Points, in no order, along strands that fork, close into loops and pass close to each other.
(in the rows, 128 means zero)
Two points are linked if the straight distance between their rows is under 167. Some points are linked to none.
k810: [136 116 161 102  82  64 122 156 102 120 121 139  72 163 173  93 113 148
 132 137 124 110 195 122  97 113 136 129 184 131 166 174 131 122 115 179
 127 147 101 173 182 137 102 168 116 116 124 146  94 112 170 153 130 114]
k72: [144 122 152 111  59  64 120 127 109 121 117 142  72 143 153  67 120 134
 127 117 116  76 164 129  85 112 101  94 168 152 132 187 120 106 151 173
 127 127 114 186 186 143 116 170 118  73 130 124 119 108 175 156 129 138]
k239: [107 128 136 131  55 127  93  85 124 133 102 100 116 115 146  94 155 114
 165 151 143  69  88 132  55 160  83 107 167 139 109 151  79 129 118 104
 107 162 134 172 154 128 126 213 196 123 119  64 128 157 145 101 106  93]
k939: [138 157 116 127  79 113  72 117  89 128 160 131 151 133  80  84 146 121
  56 126 161 113 144 161 122  98 129 161 183 119 107 197 122 141 148 126
 141 112 173 146 140 108 112  99 148 107 147 111 159 127 148 147  97 187]
k387: [124  99 125 146 124 107 134 151 103 205 180 123 125 105 124 199 143 121
 115 182 109 124 168  96 136 106 118 215 189 127 181 153 165 186 125 150
 104 147 105  81  88 147 150 125 149 174 146 154 130 145  70 145 116  96]
k125: [ 84 148  97 182 163 133 105 134 166  77 138 114 126 184 176 130 130 172
  92 133 122 149 201 138 128 142 159 122  97 116  83 107 158 116 106 176
 153 136 153 117 216 118 115 112  66 138 165 121  87 140 189 152 197 108]
k480: [126 136 156 105 135 105 141 134 160  75  93 125  96 163 183 127 105 171
 145 105 139 153 154 125 144 133 148  96  98 116 145  77 116  62  88 145
 100 146 104 147 161 124  85 168  88 121 107 140  82 113 152 151 133 115]
k440: [ 84 203 101 124 139 165  81  99 164  76 130 133 143 175 172 128 100 154
  90 135 161 168 136 134 125 135 174 161 137  77  95  89 109 119  90 109
 108 149 182 126 177 110  86 120 145 159 132 122 108 153 148 123 120 137]
k623: [105 139 117 166  96 136  79 108 101 164 134 107 144 120 128 113 166 110
 128 149 104  84 103 149  91 144 117 142 146 148  82 173 147 146 118 110
 160  91 158 123 177 112 129 126 166 113 161  91 130 115 144 143 118 126]
k545: [119  91 131 153 184 140 162 135 127 184 125 156 136  99 114 171 130  73
 183 109  98 120  81  97 159 151 129 131  83 133 129 122 119 205 140 134
 187  83  95 114  71 148 130  88 123 167 102 124 144  84  90  79 158 138]
k39: [131  87 126 168 174 142 175 143 119 170 130 139 136  86 121 176 139 100
 178 116  90 109  94 117 161 146 113 102  70 163 120 121 148 176 133 141
 183  86 105  89  80 139 162 115 106 130 130 125 128  91  93 111 180 109]
k47: [139 127 107 127 165 145 163 131 163  48 155  98 148 140  96 144 101 146
  89 140 130 159 157 135 176 112 133 111  88 123 114 109 123 107 151 146
 113 171 139  84  89 121 172 123  75 115 149 103 142 177 128 116 165 126]
k120: [112 119 113  88 130 116 155 109 145  68 144 155 148 167 106 115  93 102
 115 111 142 141 115 133 173 138 156 103 107  87 127 132  77 130 151 175
 140 146 120 151  81 124  94  96 106 140 108  93 143 144 141  87 154 193]
k965: [ 72 128 151 143 111 129 129 110 136 165 103 117 121 153 222 144 116 116
 199 161 122  95 133  96 103 191 115 148 174 128 132 129 102 168 118 150
 128 132 103 176 172 140  98 166 142 159 110 100  83 123 118 109 155  84]
k608: [172 138 126 149 108 120 109 137 110 146 163  74 111  99  99 175 134 154
  81 158 126 137 177 115  97  79  96 202 170 138 179 116 156 102 155  96
  53 159 122  81 108 120 166 169 152 129 147 162 135 154  90 173  66  56]
k460: [135 152 123  70 159 189 127 101 155 102  99 148 178 109 116 123 105 135
 132  81 187 186  36 105 155 131 134 117 111 105 126  71  72  84 131  45
  69 135 149 152  79 111 129 169 137 119  95 153 141 180  99  88  63 146]
k103: [108 105 122 153 131 128 162 118 157 141 143  72 152 111 151 166 124 103
 179 140 133  93 116 113 127 186  85 136 159 147 122 124  91 169 137 146
 105 160 112 133 105 140 169 165 115 123 128  62 132 178  89  87 161  87]
k491: [120 150 103 116 100  98  86 110 111  93 152 131 152 157 133  82 106 128
  81 116 168  98 154 155 125 133 140 147 200 126  94 161 107 125 143 153
 133 129 167 171 166 105 113 129 109 105 149  98 135 146 163 148 122 171]
k182: [126 108 152 123 156 107 195 147 135 132 111 131 123 142 181 152 102 113
 201  96 121 130 145 118 173 179 141 115 122 143 144  92 117 143 127 155
 152 112  82 147 110 141 115 149  79 115  96 132 108 117 123 107 162 126]
k99: [103 118 123 193 143 167 121  95 151 111 108  85 140 120 150 114 160 142
 162 135 100 113 104 147 114 162 122  56  40 173  73 105 138 103 122 137
 153 109 155 108 172 121 144 122 110  96 135  93 122 133 155 127 187  92]
k881: [182 128  98 126 136 164 135 136 104 115 154 110 206  95  72 121 120 113
 103  85 171 150 105 164 156 150 130 142 174 164 101 143 110 112 190  55
 118 120 186 126  99  99 180 151  91  37 163 112 167 194 110 138 116 161]
k976: [120 102 120 125  87 101 119 123 108 128 140 125 123 113  84  94 143  85
 112 139 118  90 116 131 106 117  94 124 135 127 128 169 117 148 153 157
 134 138 124 140 123 150 135 136 158 121 131 100 156 132 127 112 126 130]
k517: [148 125 112 145 140 123 130 122  93 158 146 136 155 124 105 133 124  95
 110 113 123 113 141 136 171 155 154 144 160 151 108 165 146 167 147 136
 177  75 148 133 121 118 131 106  86  94 156 109 153 121 129 138 136 174]
k636: [131 125 116 130 118 109 114 133  92 229 168 148 134 113 122 172 127 105
  96 166 124 142 145 104 113  99 125 227 218 115 184 149 129 190 111 124
 122 120 129 112  94 129 120 104 170 184 129 151 139 134  69 145  81 130]
k715: [148 131 117  90 140 196 111 112 139 122 104 149 177  92  83 117 122 130
 137  84 158 155   8 118 121 138 117 106  84 130 117  84  80 109 143  27
  81 106 145 135  74 111 143 144 152 121 111 131 164 147  96  84  60 146]
k376: [126 125 121  99 137 130  99 133 103 183 147 203  95 139  92 144 139 139
  87 155 122 174 123 119 134  66 160 173 143  57 155 126 140 150  96 138
 130 132 116 120 117 143  84  30 162 203 124 183 137  88  87 125  97 179]
k852: [ 78 132 129  91 100 129 132  94 142 117 117 140 131 169 150 124 110 109
 138 145 145 128  93 110 123 146 137 152 159  67 128 129  61 146 108 129
 114 166 117 170 127 121  58 117 158 161  98  96 127 140 129  85 101 163]
k527: [130 138 115 135  71  87 106 118 110 110 132 126 106 155 132  59 141 124
 101 117 122  69 161 142  94 126 122 112 169 147  89 195 145 117 154 176
 149 117 151 182 199 135 123 133 112  91 152 102 114 121 193 153 144 155]
k600: [100 110 106 145  97 117 111 126 144  88 124 120  96 126 105 117 160 136
 100 200 113 106 110 125  79  98  85 118  83  94 148 147 112 123 143 172
 106 189 112 123 106 164 150 115 197 179 131 115 138 139 153 108 137  94]
k961: [205 133 140  72 135  87 140 190 134 115 130 113 101 148 143 111 118 154
 100  63 177 181 197 159 153 114 157 132 145 157 177 119 158  71 138 102
 101 119  99 136  98 117 131 172  69  69 130 160 110 132 135 172 107 116]
k78: [114 117 112 127 148 135 136 109 123 148 122 157 143 122  97 149 118  90
 151 112 122 137  64 121 149 126 147 122  89 117 123 123  97 165 136 114
 151  87 130 136  88 131 113  86 147 155 108 105 139 111  97  77 121 173]
k193: [149  74 137 127  92  93 165 120 121 116 118 136  98 133 130  81 140  98
 166 123 106  64 139 134 109 141  88  68 120 143 102 178 122 119 181 202
 176 129 106 166 146 132 152 134 103  87 119 103 142 118 152 122 186 126]
k148: [170 136 153 151 133 130 131 175 124 173 137  90  87  88 112 181 154 165
 120 161 104 147 178 109 113  93  89 160 129 154 193 112 193 108 115  83
  73 138 105  65 117 143 172 148 159 136 139 178 124 123  96 168  97  49]
k711: [169 124 153 124 135 103 154 169 134 153 104  98 101  99 162 135 129 145
 176  88 125 138 157 127 145 133 127 113 131 176 154 104 176  88 112  91
 117 100  90 112 127 129 146 195  98  74 119 170 106  95 127 158 116  77]
k737: [144 142 116 114 161 117 154 139 119 129 161 120 176 137 145 149  86 118
 102 100 163 169 180 144 183 148 187 200 188 144 143 119 135 154 141 113
 137 113 156 114 115 109 129 119  52  77 157 139 139 154 134 153 119 159]
k60: [146 136 122 111 147 148 118 130 107 145 130 136 146 109  85 132 129 135
  95 111 130 154  85 120 127 105 135 131 112 125 136 125 132 120 129  56
 115 102 152 107 104 117 141 107 156 126 128 152 162 120  93 130  73 149]
k313: [168 147 125  82 141 112 116 152 107 156 134 169  99 150  91 120 134 145
  70 123 136 173 161 129 145  68 164 165 133  83 166 147 174 128  95 125
 135 110 120 114 109 130  93  51 141 141 134 193 136  86 132 143 104 194]
k323: [196 138 142  69 124  84 133 173 123 108 110 149 103 137 109  84 132 133
 109  72 157 158 167 140 159  91 143 119 149 139 176 149 165  75 128  95
 114 116 100 152  81 122 120 135 103  81 124 171 124 105 143 154  95 151]
k316: [140  83 141 157  77 114 146 102 129 114 102 126  93 121 124  67 145 115
 164 140 107  63 112 135  61 122  70  34  91 154  99 174 104 114 176 191
 150 137 101 156 161 135 159 154 144 110 114 113 125 118 175 118 179 103]
k970: [ 72 151 142 111 113 175  92  75 159 109  79 137 122 128 149  95 149 133
 155 119 139 115  35 125  83 155 125  80  72  93  89  98  79 105  98  88
 118 146 130 176 160 123  77 138 191 153  92 108 122 124 162 100  94 138]
k407: [118 139 166 149 122 162 131 106 123 201  69 132 130  78 182 118 137 119
 218  99 100 124  53 110 105 162 103  96  96 169 106  84 121 118  95  63
 140  62 120 134 158 126 121 161 159 119  83 149 112  83 125 122  89  86]
k116: [116 140 118 129 110  91  90 144  99 125 157 180  99 152  83 107 155 120
  54 152 111 120 160 132 117  74 133 146 127  66 118 189 170 146 120 203
 166 123 126 136 167 142 103  66 158 168 159 161 120  84 160 152 140 193]
k11: [162 125 128 130 176 155 140 155 109 162 113 123 148 101 115 146 128 136
 128  79 126 155 126 147 169 135 161 110 108 167 129 103 197 112 114  79
 134  72 131  87 111 112 149 132  93  84 141 151 135 101 129 152 103 133]
k735: [ 87 160 124 174 151 152 117  98 163  92 108  92 164 146 166 117 122 160
 141 114 141 131 121 165 135 179 158  75  85 161  67  97 129 103 123 124
 139 103 178 135 181  95 131 130  85  97 138  80 114 152 164 127 175 104]
k684: [106 123 131 166 137 123 112 126 118 138 130  98 126 138 156 125 135 131
 120 153 113 106 160 134 123 146 132 136 145 149 126 145 155 137 124 147
 158 109 154 120 169 127 139 137 116 129 155 106 114 130 141 147 152 102]
k328: [ 97 135 129 150  60 134  88  70 128 142  85 103 100 126 168  67 162 133
 174 160 126  59  97 148  48 166  86  92 134 148  85 158  94 121 128 152
 136 144 143 161 201 128 129 175 173 113 118  74  99 142 175 117 150  82]
k349: [140 123 118 153 153 133 115 147 122 124 152 127 126 132  86 153 144 143
  81 150 100 159 150 142 154  90 154 135  91 116 137 135 171 132 121 140
 140 119 125  77 122 135 151  82 116 152 143 153 145 112 118 139 143 133]
k138: [120 130 129 150 179 133 142 155 122 163 134 145 109 165 166 159 136 152
 148 116  99 158 170 139 171 145 184 156 121 154 125 111 191 162 111 147
 199  82 122 107 149 106 110 100  68 124 143 148  98  89 150 150 199 128]
k130: [129 122 143 161  76 131 114  89 116 140  94  98 102 117 165  73 168 135
 170 142  90  65 121 131  60 133  68  62  93 162  90 163 114 102 144 176
 144 127 132 152 220 135 135 160 151  93 120 104 104 121 174 138 166  69]
k666: [ 94  78 115 129 131 116 130 120 110 180 142 159 123 137 124 147 156  70
 157 155 114  94 119  88 128 139 117 162 137  99 134 165 101 217 138 191
 185 113 105 152  94 157 117 108 155 175 130 103 141 115 102  87 154 160]
k390: [103 118 133 153 145 108 128 133 134  98 132 120 110 169 174 134 122 147
 135 130 121 132 184 137 146 146 164 134 117 138 124 112 155 130 110 172
 163 122 133 127 173 113 116 123  75 126 141 113 110 132 165 154 184 122]
k400: [155 119 140 126 118 101 132 147 139  88 154  89 118 110 122 157 104 159
  88 148 145 145 182 121 123  91 106 158 155 124 168 111 107  92 145 133
  53 184 111 111 117 134 145 173 133 131 130 143 126 158 108 163  94  94]
k714: [160 146 101 107 101 109  75 122  81 103 165 137 154 116  46  94 135 137
  28 119 155 142 143 152 123  75 128 151 161 115 122 188 137 111 172 109
 113 127 167 119 113 116 147 100 146  91 163 145 178 134 137 155  78 189]
k570: [103 157 110 123 100 134 103 114 137 147 153  82 152 109 152 159 118 124
 129 163 159 127 140 109 104 135 106 188 204 125 158 134 109 137 124 109
  82 167 132 128 116 120 129 173 166 148 122 112 133 177  95 130  73  79]
k222: [126 138 109 121 140 145 106 114 118 119 133 119 143 124 120 137 125 151
  80 150 135 159 116 127 136  95 140 152 122 106 144 111 143 119 119  98
 103 128 151 105 129 120 126 108 146 157 137 146 132 138 105 140  96 138]
k483: [ 80 153 113 125 150 156 118 123 170 121 131 131 130 178 167 154 124 135
 126 170 142 155 134 135 144 137 168 173 147  73 130  88 113 137  81 153
 128 156 145 112 147 124  89  89 126 197 123 125 107 155 117 118 141 135]
k394: [ 76 154  97 188 162 147  98  90 170  75 133  82 145 163 176 109 140 168
 104 140 123 128 154 147 102 152 148 108  84 131  54 113 149 120 109 144
 155 136 184 120 219 117 137 121  93 128 178  92 100 152 181 142 190  91]
k140: [126 137 128 154 192 140 139 142 110 155 121 145 136 127 142 168 122 134
 139  99 116 157 125 133 186 156 184 126 110 160 131  93 176 157  97  95
 163  66 144  94 142 114 128 117  87 124 146 137 116 104 124 132 149 133]
k93: [120 116 130 165 201 157 160 124 171  77 107 108 140 117 112 146 120 147
 159 123 106 149 104 138 161 133 122  61  18 144  98  50 122  92 111 121
 125 129 130  81 122 127 158 124  95 139 113 114 123 130 126 117 183  75]
k343: [138  92 151 150 166 115 206 166 122 154 124 123 121  93 143 172 118 109
 201 108 113 102 151 109 177 161 115 100 110 170 145 113 156 161 142 162
 171 100  82 121  91 147 161 130  82 108 119 129 125 110 113 111 189 108]
k691: [119 116 105 114 129 113 156 117 142 102 162 126 161 176 122 168  92 114
 105 161 161 162 184 125 170 119 148 195 172  97 154 143  96 161 141 190
 118 182 127 116  77 135 121 105  94 169 134 114 134 175  99 115 144 151]
k573: [168  91 140 139  87 119 172 128 125 135 107 102 129  72 122 113 137 101
 191 104 121  79 112 137 101 169  78  69 140 188 107 147 113 102 166 121
 121 110 122 142 133 126 173 182 110  74 118 103 131 143 123 128 137  98]
k29: [198 121 137 121 133 131 174 170 117 137 120  89 160  92 108 132 140 126
 150  60 146 121 120 162 142 182 138 106 159 209 113 126 157 108 158  77
 141  82 135 130 111  96 184 174  71  37 159 120 150 144 119 166 122 110]
k202: [110  89 121 127 133  99 179 147 147 105 169 121 114 171 118 157 102  92
 118 167 125 111 188 108 165 126 119 141 140 102 146 161 107 166 156 224
 150 175  97 125  83 147 135 109  94 163 149 108 135 151 107 114 192 147]
k427: [102 181 117 121 183 179 111  96 138 107 105 152 166 164 154 125 101 131
 137  92 126 164  90 144 175 167 179 124 104 118 100  70 110 126 105  96
 142  70 172 127 153 103  92  91 111 130 119 126 114 122 137 104 128 162]
k411: [ 69 149 138 167 143 165 120 103 163 111 109  85 148 135 177 159 122 149
 173 162 130 138 107 128 103 162 116 116 101 119 124  64  95 126  83 123
  96 173 138 115 146 130 121 170 145 174 114 100  93 151 118 108 140  52]
k286: [ 94 122 133 101 135 117 137 105 138 113 121 156 146 140 129 138 111 105
 145 125 132 142  90 136 138 141 142 133 120 103 126 123  79 134 128 130
 129 139 112 135  92 126  97 101 139 156 105 105 134 115 123  82 128 165]
k817: [104 191  94 122 141 179  80 107 142  98 137 128 161 152 132 122 117 163
  81 142 162 172  96 125 131 104 151 161 128  96 114  92 123 117 112  77
  91 151 185 102 138 105 108 111 156 159 131 127 138 169 131 117  98 141]
k536: [110 161 105 127 106 119  64 106 103 112 142 158 143 138  91  90 167 115
  66 129 132 113 118 148 110  89 132 142 148  91  90 192 147 156 116 153
 153 107 168 140 161 118  98  80 169 136 157 126 146 108 152 130 124 198]
k893: [164 101 142 144 124 112 140 176 118 183 148 129  88  87 112 188 133 141
 127 179  91 140 156  91 119  90  98 172 137 124 192 132 193 152 120 127
 104 148  92  86  92 152 162 114 156 160 133 180 129 114  70 155 119  84]
k903: [133 113 132 109  68 129 115 105 117 150 120  98 124 103 122 111 131 101
 159 127 142  88  75 109  81 154  87 127 178 142 123 141  78 127 150  86
  91 148 121 170 111 138 135 175 184 108 101  96 141 157 109 102  77 113]
k789: [131 149 143 105 153 136 146 137 179  60 126 110 128 150 139 143  82 166
 130 119 150 162 140 121 138 110 145 107  90  96 149  70 104  74 111 128
  79 170 128 122 137 126 117 140  97 137 110 140 110 148 126 142 116 112]
k683: [134 195  93 121 173 176  70 102 131 107 147 176 176 130  54 112 122 142
  45 100 145 167  75 138 145  80 167 141  88  88  83 126 143 140 114  93
 130  97 195  97 118  95 128  58 149 150 145 139 152 126 125  99 102 210]
k800: [158 128  99 145 171 115 145 154 155  56 167 106 122 138  69 134 137 147
  70 129 122 177 163 152 162  83 152 106  61 101 133 117 170 109 135 152
 151 138 140  67 100 128 176  83  88 130 170 143 148 142 140 145 169 137]
k898: [ 93 119 167 133 159 142 156 122 137 161 108 109 122 137 221 178 101 117
 196 123 107 112 138 115 129 192 132 132 131 160 124  91 115 153 103 141
 153 114 113 142 158 137 103 159  97 141 103 120  95 110 118 126 167  91]
k167: [108 112 138 156 121 157 103  88 122 177  91 121 138 100 125 106 161 100
 179 136 101  98  70 148  96 166 108 102 100 159  72 145 120 158 121 100
 163  77 144 134 151 119 130 134 164 119 127  87 133 101 138 100 140 116]
k287: [165  88 135 136 113 112 171 135 103 140 122 129 110 108 119 108 142 104
 164  90 122  71 157 140 129 141 116  83 123 174 120 176 157 135 170 172
 185  82 110 154 119 128 158 132  85  72 127 119 147  98 164 129 181 146]
k887: [130 104 126 126 115 105 111 168 155  74 160 171  74 158 107 120 148 165
  74 207 103 130 180 121 100  71 107 138 111  69 169 156 154 111 121 208
 109 188  76 111 138 163 121  88 164 197 157 174 106 122 146 160 148 134]
k521: [114 162 134  79 152 178 136 135 159  70 123 131 159 133 128 131  92 153
 119  99 166 175  95 123 146 122 127 112  94 109 135  48  80  66 118  88
  64 164 147 130 109 105 116 163 103 127 109 139 126 163 118 127  99 119]
k209: [124 115 165 104  92  83 139 143 117 147 132 138  78 149 186 132 102 128
 133 151 106 118 196  98  97 127 112 158 185 113 177 148 140 133 111 176
 107 163 100 162 151 149  94 162 140 160  99 153 100 119 127 143 126  94]
k345: [126 144 103 152 173 143 126 117 116 125 162 123 181 135 117 138 117 115
 101 118 144 149 149 154 168 134 166 164 156 148 107 128 149 153 143 104
 148 103 189 107 109 112 153 101  82  98 155 113 148 150 125 137 137 151]
k231: [114 165 117 133  90 116  90 126  89 196 158 102 143 110 139 141 139 115
  86 157 155 113 145 122  97 112 113 213 234 122 155 143 118 166 117 106
  92 136 145 123 121 118 104 143 183 154 129 130 151 164  96 156  61 104]
k28: [173 140 120 141 110 141 147 141 111 118 149  84 171  81 118 127 120 138
 133  90 159 108 129 164 113 173 131 130 188 191 100 135 104  94 177  69
 113 119 168 133 150  83 173 184  80  39 160 103 144 186 115 146 125 119]
k596: [ 91 118 143 168 146 155 131 102 129 131  86 121 122 118 142 110 151 134
 183 142  91  96  93 125 115 155 103  79  59 156  82 117 128 123 118 141
 173 104 125 119 156 140 124 133 152 134 119 110 113 100 150 110 160  94]
k791: [156 152 170 104 149 106 144 167 143 118  96 114  95 143 193 118 105 158
 165  76 147 142 177 126 157 137 160 108 115 154 151  85 151  84  88 102
 120 108  88 142 140 119 106 185  74  77 106 154  79  93 160 157 135  93]
k337: [193  94 155 136  65 111 156 162 105 149 113 118  99  74  93 100 154 116
 154 106  94  84 115 136  85 108  76  74 129 192 134 163 160  93 172 120
 119 123 105 122 115 140 185 178 134  73 127 145 137 104 135 141 109  92]
k924: [194  87 161 115 101 111 156 160  99 165 101 157  94  96  96  97 142 110
 157  86 106 113 104 119 126  95 100  78 101 170 141 153 169 119 144 100
 144  95  84 136  95 151 155 144 137  86  98 169 140  68 132 135 111 128]
k840: [127  80 118 136 110  68 158 132 113 121 164 143 110 149 102 123 116 104
 106 149 113  98 165 126 127 107 110 139 150 127 131 180 116 167 176 193
 148 154 102 149 101 142 150 125 120 144 144 103 153 135 118 118 166 148]
k438: [ 62 147 118 157 167 158 114 103 173  93 111 132 124 194 166 145 108 139
 135 163 120 147 134 146 149 157 171 135 107  81 115  81 119 141  85 182
 136 153 139 117 169 130  79  93 108 195 123 114  85 126 141 109 188 139]
k868: [132 100 119 144 106 133 173 117 135 132 138  75 157  92 127 145 130  70
 197 121 136  70 104 133 113 187  83 106 152 168  97 155  76 158 168 130
 127 141 122 143  96 135 173 166 110  92 126  75 147 170  93  90 151 117]
k689: [154 119 112  85 129 166  95 121 104 135 111 147 170  72  61 107 141 112
 115  91 136 162  34 124 122 112 116 108  96 125 121 119 123 121 145  31
  95  99 154 126  79 112 152 110 169 102 121 146 174 127  85 120  52 162]
k4: [116 129 128 132 111 109  95 149 123 126 144 183  87 158 105 133 158 145
  86 184 112 120 169 121 119  91 122 157 136  61 141 163 164 148 108 200
 132 164 110 126 155 146  97  69 167 180 154 175 115 116 137 140 130 157]
k638: [192 150 129  87 148  96 124 178 111 139 122 168  85 162 120 116 145 141
  97  96 138 169 179 132 165  85 172 149 123 114 180 137 183 118 111 124
 150  96  86 111 100 127 110  89 106 117 135 176 111  74 140 139 130 162]
k922: [130 133  97 129 130 115 126 132 136  86 182 110 166 157 115 151  92 136
  68 166 168 151 198 129 161 103 142 194 185 103 141 133 119 131 140 152
  98 183 150  99 112 123 134 129  92 141 136 116 152 196 115 147 121 137]
k298: [133 123 128  99 163 136 125 120 122 171 116 192  94 125 105 140 121 127
 110 129 116 159  89 104 142  87 158 136  99  82 158  99 123 129  96 102
 135 114  97 115 110 156  80  49 154 194  89 183 119  80 107 106  91 161]
k851: [173 139  94 107 115 152 100 131  87  99 159 114 172 102  55  91 120 133
  52 104 172 142 118 161 140 105 126 140 152 135 113 161 105 104 188  74
  97 139 177 119  99 111 162 134 137  64 163 131 179 180 116 146  87 179]
k540: [187  81 149 141 137 103 214 161 148 135 141 103 145  80  96 152 115 100
 186  82 125 102 138 124 168 160  89  71 121 192 136 130 143 137 174 138
 158 110  89 121  61 147 197 153  74  71 132 121 152 129 110 125 174 113]
k575: [130 177  91 111 155 148  91 119 148  80 143 163 143 150  67 111 132 148
  48 127 126 172 109 139 140  66 159 127  75  70 100 132 154 127 111 128
 126 151 164  97 125 122 120  37 143 162 154 161 143 115 137 116 112 201]
k174: [ 60 172 139  87  95 139  90  93 155 106  92 134 116 152 162  83 134 138
 157 130 141 114  71 125  95 141 116 113 133  79 107 119  62 103  98 106
 104 157 132 188 163 115  59 151 181 150  99  91 119 128 163 103  94 149]
k807: [109 126 152 164 124 134 150 121 163 127 117  71 150 111 168 171 104 122
 181 150 127 110 133 111 115 164  99 122 145 150 128  85 107 128 120 122
  85 162 121 123 122 128 146 176 123 136 125  94 102 160  93 119 128  60]
k27: [138  86 152 136 117 139 126 123 102 201  96 163  99  60 107 116 164 116
 149 139  75 117  60  93  88  86  96 102  85 142 130 130 137 132 132  84
 130  83 103 129 113 160 140 121 196 144  97 163 145  72 120 124  79 122]
k579: [140  95 133 149 133 111 157 128  74 176 139 150 135 123 127 118 140  72
 159 110 106  81 143 133 151 155 129 121 146 170 117 178 152 186 166 177
 207  64 132 155 126 107 148 117 104  87 149 107 146  98 131 127 176 165]
k866: [ 55 133 129 162 171 175 118  91 170 110  85 130 145 160 174 148 126 136
 174 160 113 131  85 134 131 169 145  97  61 100 111  69  91 143  83 137
 141 143 137 123 156 134  96 111 126 192 106  98  91 132 143  85 178  97]
k806: [133  95 149 133  96 120 128 131  81 172 114 166  92  83 100  95 153 100
 151 118  72 100  90 108 101 104 106  90  79 151 124 173 154 141 132 128
 175  79 121 131 126 136 136 115 168 117 118 150 144  57 140 127 134 135]
k652: [ 90 138 143 107 116 160 108  96 157 126  84 150 105 114 134 100 144 142
 137 140 116 133  45 101  82 104 109  85  59  97 115  96 104  94  96  67
  93 141 109 144 141 148  88 118 207 179  83 148 127  97 140 114  68 120]
k207: [114 135 110 127 109 122 125 130 149 104 160  78 148 140 134 153 118 137
 110 167 166 134 156 131 110 132 118 174 184 112 142 124  87 120 144 129
  73 192 130 117 103 135 144 170 130 143 137  93 135 195 106 130 109  88]
k115: [126 163 116 108 160 167 104 128 154  85 114 187 105 154  82 120 140 175
  67 125 109 181  95 134 142  71 167 108  56  63 120 103 155 106  99 117
 111 155 137  93 134 145 102  41 152 183 124 179 119  89 131 125 114 189]
k551: [116  98 132 106  72 100 138 126  98 139 132 134 120 101 110 117 135  83
 138 156 131  85 100 110  87 132  74 150 165 108 139 162  82 161 154 139
 124 156 102 162  80 151 137 139 190 140 111  94 155 130 118  99 103 128]
k273: [107 122 130 110 108 101 112 151 118 157 145 177  81 160 159 143 129 136
 101 176 109 117 184 110 112 121 138 181 181  81 172 150 146 156 100 192
 136 161  96 137 159 140  74  99 160 200 124 179 104 116 130 148 134 129]
k339: [169 154 141  85 136  91 142 174 126 123 140 117 134 136 149 140  85 152
 109  80 177 173 213 152 160 131 171 180 203 157 168 122 141  93 114 112
 122 129 135 122 102 116 123 156  64  59 127 147 112 141 132 172  97 141]
k548: [127 121 112 113 164 126 168 125 157  43 135 133 169 159 109 137  90 122
 110 117 154 159 141 136 192 127 140  95  97 110 130  98  99 115 147 163
 137 166 114 120  86 129 125 111  78 122 122 106 141 158 132  95 169 164]
k396: [123 117 157 121 108 136 114 116 123 146  86 124 112  81 122 124 151 133
 151 132 112 116  62  94  91 104  82  99  75 127 130 114 115  93 112  65
  91 135 104 125 113 145 136 145 196 151  89 158 141  98 118 127  66  98]
k839: [ 85 132 161 116  76 106 121 127 112 182 129 127 106 144 210 139 123 121
 154 171 114  99 168  92  96 165 112 168 195 135 167 134 123 145 104 145
 122 134 110 170 175 144  84 171 156 152 104 135  98 132 119 136 120  84]
k62: [210 136 162 106 125 114 175 187 126 161 118  97 133  81 124 137 132 137
 175  66 151 131 145 136 143 161 123 115 167 206 150 115 172  82 142  54
  93 100 108 130 110 121 179 200  89  40 132 153 121 122 109 178  87  87]
k809: [132 138 121 101 175 155 138 133 150 124 116 193 104 150 114 146 123 163
 133 113 110 183  80 118 157  98 182 110  62  76 145  62 123 104  92  89
 129 125 108 109 117 136  92  50 141 181  89 186 105  88 112 104 107 165]

A tip is a point with one link. Name the tips that can be reached along the links from each point below, in the order of the rows.
k711 -> k887, k540
k390 -> k11
k239 -> k683

A piece is two or more points that can be reached from each other along the links. Count, over all rows, the pieces, the separate loops (a circle has one, a figure eight two, a Y none), the forks (points with three links) and the tips (points with one).
pieces -> 3
loops -> 5
forks -> 8
tips -> 4
